A landscape with many valleys, sampled at points; each row gives a point and its height.
A ball rolls from a point to the lowest of its 2 nearest points, and stops where none of them is lower. Distance is the straight distance between rows; heights are no part of it.
z_799: 132	118	107	98	143	129	127	139	131	131	108	81	142	138	120	122	144	144	98	136	75  h=35.6
z_641: 127	132	104	110	142	105	135	140	151	115	112	82	135	127	125	119	145	137	87	129	76  h=36.8
z_583: 118	121	100	139	132	127	141	145	126	88	151	156	143	128	113	120	123	105	152	131	142  h=38.9
z_442: 135	158	138	139	133	98	145	141	151	112	133	141	105	116	141	107	111	109	133	110	125  h=44.5
z_173: 98	132	93	128	131	129	152	148	136	84	170	164	160	130	120	118	127	98	157	133	135  h=40.6
z_445: 136	131	118	121	123	126	133	129	132	119	115	77	151	138	135	122	140	151	136	128	110  h=29.5
z_958: 125	156	149	135	113	90	142	108	135	119	164	138	136	114	135	136	135	125	146	132	165  h=19.0
z_78: 135	114	147	150	98	165	121	128	110	142	114	120	133	139	145	131	111	146	168	103	156  h=55.9
z_478: 134	137	155	123	134	119	129	120	131	159	127	138	95	114	133	138	134	126	103	133	127  h=32.9
z_153: 132	125	129	142	112	133	135	133	120	106	141	132	150	133	133	121	122	132	173	124	150  h=30.6
z_559: 129	150	164	134	131	110	135	119	145	151	127	136	76	103	145	144	127	116	87	125	131  h=17.5
z_254: 133	112	140	153	116	155	134	128	125	125	104	127	94	130	137	145	117	123	132	117	141  h=52.3
z_184: 126	126	130	165	103	126	130	98	124	115	146	119	138	138	130	151	132	134	141	128	196  h=43.2
z_282: 139	170	148	116	129	92	138	142	148	118	133	115	130	126	151	96	113	130	146	106	97  h=51.4
z_831: 85	120	109	122	126	146	131	120	118	125	175	186	154	136	104	143	136	96	141	150	156  h=44.3
z_89: 130	133	97	113	146	90	128	127	144	117	142	98	150	124	107	117	156	136	96	142	108  h=34.4
z_171: 121	126	152	119	132	125	113	104	109	170	152	192	102	113	107	139	131	111	113	143	157  h=13.0
z_775: 136	120	126	123	120	143	119	122	124	131	118	75	161	144	145	132	141	161	139	128	125  h=31.9
z_269: 135	153	135	112	134	101	138	136	149	129	123	93	129	122	146	115	134	140	114	122	94  h=51.7
z_25: 125	120	152	156	101	164	142	132	125	118	95	120	88	122	154	150	102	126	138	110	141  h=47.7
z_251: 129	158	151	126	131	92	139	125	154	133	128	107	103	109	151	134	132	128	91	120	116  h=39.9
z_970: 129	143	117	105	145	98	132	132	133	124	154	136	146	122	118	109	138	127	118	138	114  h=5.3
z_373: 123	137	108	146	144	102	147	141	141	93	144	157	114	115	115	117	121	100	127	123	139  h=35.5
z_134: 132	147	130	89	149	96	120	119	132	147	159	135	151	125	121	111	141	135	107	141	112  h=11.8
z_60: 119	142	122	149	130	96	145	120	142	101	161	151	121	110	120	131	134	105	126	132	163  h=32.6
z_890: 130	117	137	101	132	164	120	144	113	148	86	121	119	141	135	128	113	140	129	124	73  h=29.3
z_205: 135	142	131	141	128	114	148	146	137	103	130	148	117	125	132	111	115	112	156	116	132  h=40.1
z_889: 134	135	98	103	151	101	129	149	144	113	126	105	140	134	117	99	133	130	105	127	80  h=38.3
z_663: 133	131	146	140	113	131	129	116	127	138	126	104	123	125	144	143	135	142	137	127	144  h=41.5
z_785: 136	118	138	117	122	158	124	148	114	139	95	122	129	146	136	116	105	138	161	114	89  h=23.6
z_454: 139	163	153	102	130	94	131	137	148	135	131	105	133	125	155	101	119	137	122	115	88  h=56.4
z_569: 131	142	113	128	152	96	134	138	149	116	135	133	111	119	120	110	133	108	91	127	112  h=37.4
z_859: 131	147	152	122	146	103	119	125	134	152	151	178	99	114	127	110	119	101	102	129	131  h=4.3
z_266: 124	136	155	114	145	112	114	117	122	168	153	199	98	115	119	122	124	104	99	139	144  h=9.6
z_887: 128	114	88	154	149	123	142	144	136	91	127	159	105	125	100	119	123	93	120	127	135  h=37.3
z_726: 129	121	143	145	100	162	135	137	123	119	94	101	122	137	155	133	103	141	156	105	123  h=27.0
z_995: 126	160	125	150	136	81	145	135	167	101	125	119	97	109	140	123	127	110	104	112	126  h=44.1
z_774: 135	104	102	119	133	142	107	113	120	139	118	85	155	142	116	143	155	150	104	145	127  h=32.8
z_296: 133	122	110	155	124	130	143	141	129	90	129	141	131	133	123	119	116	115	157	120	146  h=35.9
z_198: 105	133	143	128	107	123	137	115	115	123	172	167	151	122	127	138	128	117	163	134	164  h=23.5
z_563: 133	103	130	116	127	173	101	137	102	156	101	140	146	144	122	115	117	144	160	126	111  h=52.6
z_620: 130	139	105	120	148	90	134	130	151	122	135	110	122	117	116	116	148	126	83	131	107  h=35.8
z_332: 131	109	124	169	109	165	143	144	125	101	87	128	96	141	135	138	92	113	148	104	131  h=67.5
z_587: 133	96	96	165	131	158	131	130	127	109	104	121	112	138	113	143	130	113	111	126	150  h=53.0
z_897: 120	124	117	161	109	126	140	116	127	92	152	140	143	129	124	138	131	120	150	131	185  h=48.6
z_658: 126	124	110	129	119	123	134	123	142	112	111	63	146	132	137	140	149	152	106	134	117  h=31.7
z_140: 131	156	138	114	146	88	120	132	147	135	158	160	116	112	135	104	118	105	101	127	122  h=13.9
z_246: 132	142	120	151	106	110	145	130	140	90	122	83	149	132	145	119	131	143	161	118	138  h=51.5
z_748: 132	128	162	152	100	155	140	138	122	128	100	124	97	127	151	137	95	131	162	100	131  h=39.2
z_975: 135	144	108	114	148	98	135	154	152	111	118	112	127	134	128	95	114	121	113	115	73  h=40.4
z_72: 126	114	148	92	145	154	93	125	100	196	116	178	121	127	111	118	131	138	122	143	111  h=56.0
z_568: 127	151	136	120	131	98	138	125	151	121	120	86	116	113	145	133	143	138	89	126	105  h=47.8
z_405: 130	121	141	119	115	145	114	107	123	149	118	80	143	132	143	155	143	162	120	135	131  h=35.2
z_759: 133	118	99	113	141	118	118	120	128	134	133	100	153	133	107	134	162	141	103	150	117  h=33.5
z_642: 135	140	133	159	103	126	149	138	142	92	108	98	131	134	149	121	111	135	169	108	137  h=54.9
z_136: 123	157	125	164	122	82	154	125	161	94	132	106	108	107	137	130	140	120	118	121	145  h=47.6
z_299: 135	149	133	125	122	100	141	132	139	112	139	108	143	124	139	112	131	138	149	128	125  h=20.3
z_207: 104	141	150	110	117	115	126	106	114	148	178	175	142	120	119	141	133	120	142	140	155  h=20.2
z_577: 129	105	124	92	150	161	91	133	99	179	111	162	138	137	107	117	134	141	129	150	105  h=55.0
z_794: 127	124	126	160	114	144	152	146	135	95	89	122	94	129	140	139	96	109	143	102	115  h=64.6
z_290: 103	115	112	114	127	147	121	119	111	126	165	162	168	141	110	136	137	120	148	147	148  h=43.5
z_192: 132	115	119	136	136	148	134	144	130	121	96	131	97	134	124	132	115	115	116	122	107  h=55.7
z_782: 123	116	151	114	114	162	113	109	117	148	107	79	122	121	151	170	130	163	103	134	128  h=38.8
z_54: 120	114	95	156	125	123	137	113	128	92	149	136	144	128	110	143	138	111	126	143	174  h=50.4
z_571: 102	105	105	121	142	150	116	119	108	132	156	190	138	131	95	138	134	101	122	153	151  h=45.0
z_390: 138	121	115	92	146	137	113	133	123	148	112	93	151	140	123	121	147	153	119	139	82  h=34.6
z_474: 128	102	103	140	132	161	136	144	128	101	83	109	111	141	125	143	113	119	110	121	102  h=56.8
z_187: 128	99	87	156	149	142	131	133	125	102	127	159	112	131	95	132	134	96	114	140	150  h=38.2
z_561: 133	140	135	151	116	127	151	142	141	102	100	110	106	128	146	126	109	125	152	106	116  h=60.0
z_912: 130	125	110	137	129	122	138	127	142	113	117	89	126	126	126	139	146	133	103	134	121  h=33.6
z_523: 135	106	132	164	108	171	128	127	118	125	104	123	115	140	139	141	110	130	147	107	157  h=55.4
z_892: 131	114	159	116	111	167	110	125	104	169	104	117	127	129	142	132	120	150	148	117	117  h=47.5
z_811: 130	126	155	96	145	148	100	133	109	194	107	177	101	127	122	113	122	128	107	135	99  h=56.9
z_436: 100	120	99	124	126	141	138	130	120	101	169	155	176	137	115	131	135	112	156	143	147  h=42.4
z_342: 139	114	120	149	129	144	133	134	128	118	114	125	111	135	122	133	125	121	131	125	137  h=54.3
z_706: 132	106	120	132	135	142	114	114	116	144	129	140	123	132	111	143	144	127	117	145	146  h=30.8
z_560: 137	130	124	131	122	123	133	131	125	116	129	111	148	135	131	119	133	141	152	129	129  h=25.7
z_301: 134	128	144	133	126	129	130	116	131	147	125	120	107	119	129	147	139	131	116	133	138  h=37.2
z_375: 120	106	157	113	111	177	114	120	106	143	93	97	113	118	156	166	109	160	110	123	121  h=43.4
z_845: 129	148	123	134	147	88	134	138	160	116	129	132	92	112	133	114	121	101	84	110	108  h=40.0
z_120: 128	127	133	162	111	115	131	94	129	121	147	135	120	124	119	157	139	120	129	135	190  h=35.7
z_656: 131	107	144	136	107	172	100	120	96	158	120	131	149	140	133	133	115	153	165	106	155  h=53.1
z_703: 135	130	129	111	144	123	124	130	122	136	138	152	129	127	118	116	131	124	125	138	119  h=11.4
z_119: 128	153	131	115	134	89	136	123	137	119	156	119	150	121	132	116	139	134	128	134	133  h=12.9
z_224: 131	104	127	91	142	166	93	139	99	171	104	148	149	145	117	110	127	153	148	139	95  h=53.9
z_215: 127	88	96	135	140	169	125	138	122	116	87	112	111	141	117	150	125	123	90	132	106  h=57.5
z_969: 134	99	102	127	143	150	109	117	120	140	122	119	136	139	108	144	148	130	103	146	130  h=32.0
z_126: 108	137	150	109	129	111	116	94	115	159	170	184	123	118	103	148	139	110	116	148	162  h=16.5
z_896: 136	116	127	93	149	154	113	140	118	157	101	119	139	141	123	118	129	145	122	138	78  h=33.0
z_604: 128	96	133	122	121	183	86	125	92	170	113	145	152	141	121	125	121	153	158	119	136  h=51.0
z_798: 129	152	159	121	111	100	134	114	125	135	161	136	144	121	138	128	129	136	155	130	151  h=9.3
z_348: 127	98	151	115	110	187	93	128	95	184	96	134	131	132	135	132	116	152	151	110	121  h=49.2
z_123: 128	163	166	98	119	88	128	115	128	152	166	134	149	118	140	116	131	141	141	130	131  h=23.1
z_106: 128	104	90	122	138	140	116	125	118	114	140	118	167	142	105	129	143	134	131	144	135  h=17.7
z_683: 134	130	144	85	151	140	103	139	116	184	109	158	117	136	124	106	122	131	107	138	84  h=57.8
z_956: 132	107	96	167	125	135	134	123	133	96	128	125	125	132	113	142	137	112	119	130	169  h=51.8
z_535: 110	117	131	144	111	139	129	122	110	118	159	170	143	128	122	139	122	115	160	131	172  h=26.0
z_506: 137	159	124	114	139	86	135	153	156	104	131	116	131	129	143	89	105	120	134	105	84  h=45.7
z_487: 128	153	117	155	116	92	151	124	154	92	129	86	135	121	139	123	142	137	133	126	139  h=49.6
z_833: 130	142	145	148	119	103	139	113	132	128	148	141	114	113	126	140	135	117	132	133	168  h=26.9
z_107: 130	116	111	108	143	132	120	132	115	127	142	139	157	135	113	118	137	132	138	146	124  h=15.3
z_30: 124	110	126	141	123	141	119	117	110	133	145	157	132	131	116	140	131	120	139	137	166  h=28.7
z_681: 134	158	144	118	142	89	128	121	146	143	148	132	108	113	134	124	138	119	91	131	124  h=25.8
z_493: 133	156	156	87	133	89	119	111	134	161	167	138	143	118	132	115	137	137	112	142	121  h=22.0
z_404: 134	123	140	130	112	157	137	147	121	120	91	99	127	141	148	125	100	144	164	107	95  h=13.8
z_755: 132	122	154	127	111	153	123	122	119	151	112	108	121	128	143	141	126	147	140	123	125  h=45.3

Call two points neighbours if one is among the 2 nearest of the other. Go from one point of each pair to the other, from neighbour to neighbour, staying as low as possible. Name the highest point that can't be avoided.
z_296 / z_404: z_342
z_798 / z_970: z_123
z_559 / z_859: z_251

For each start below, name the point where the ball stops.
z_831: z_296
z_474: z_404
z_975: z_404
z_348: z_559
z_215: z_404
z_487: z_859
z_571: z_296
z_523: z_404
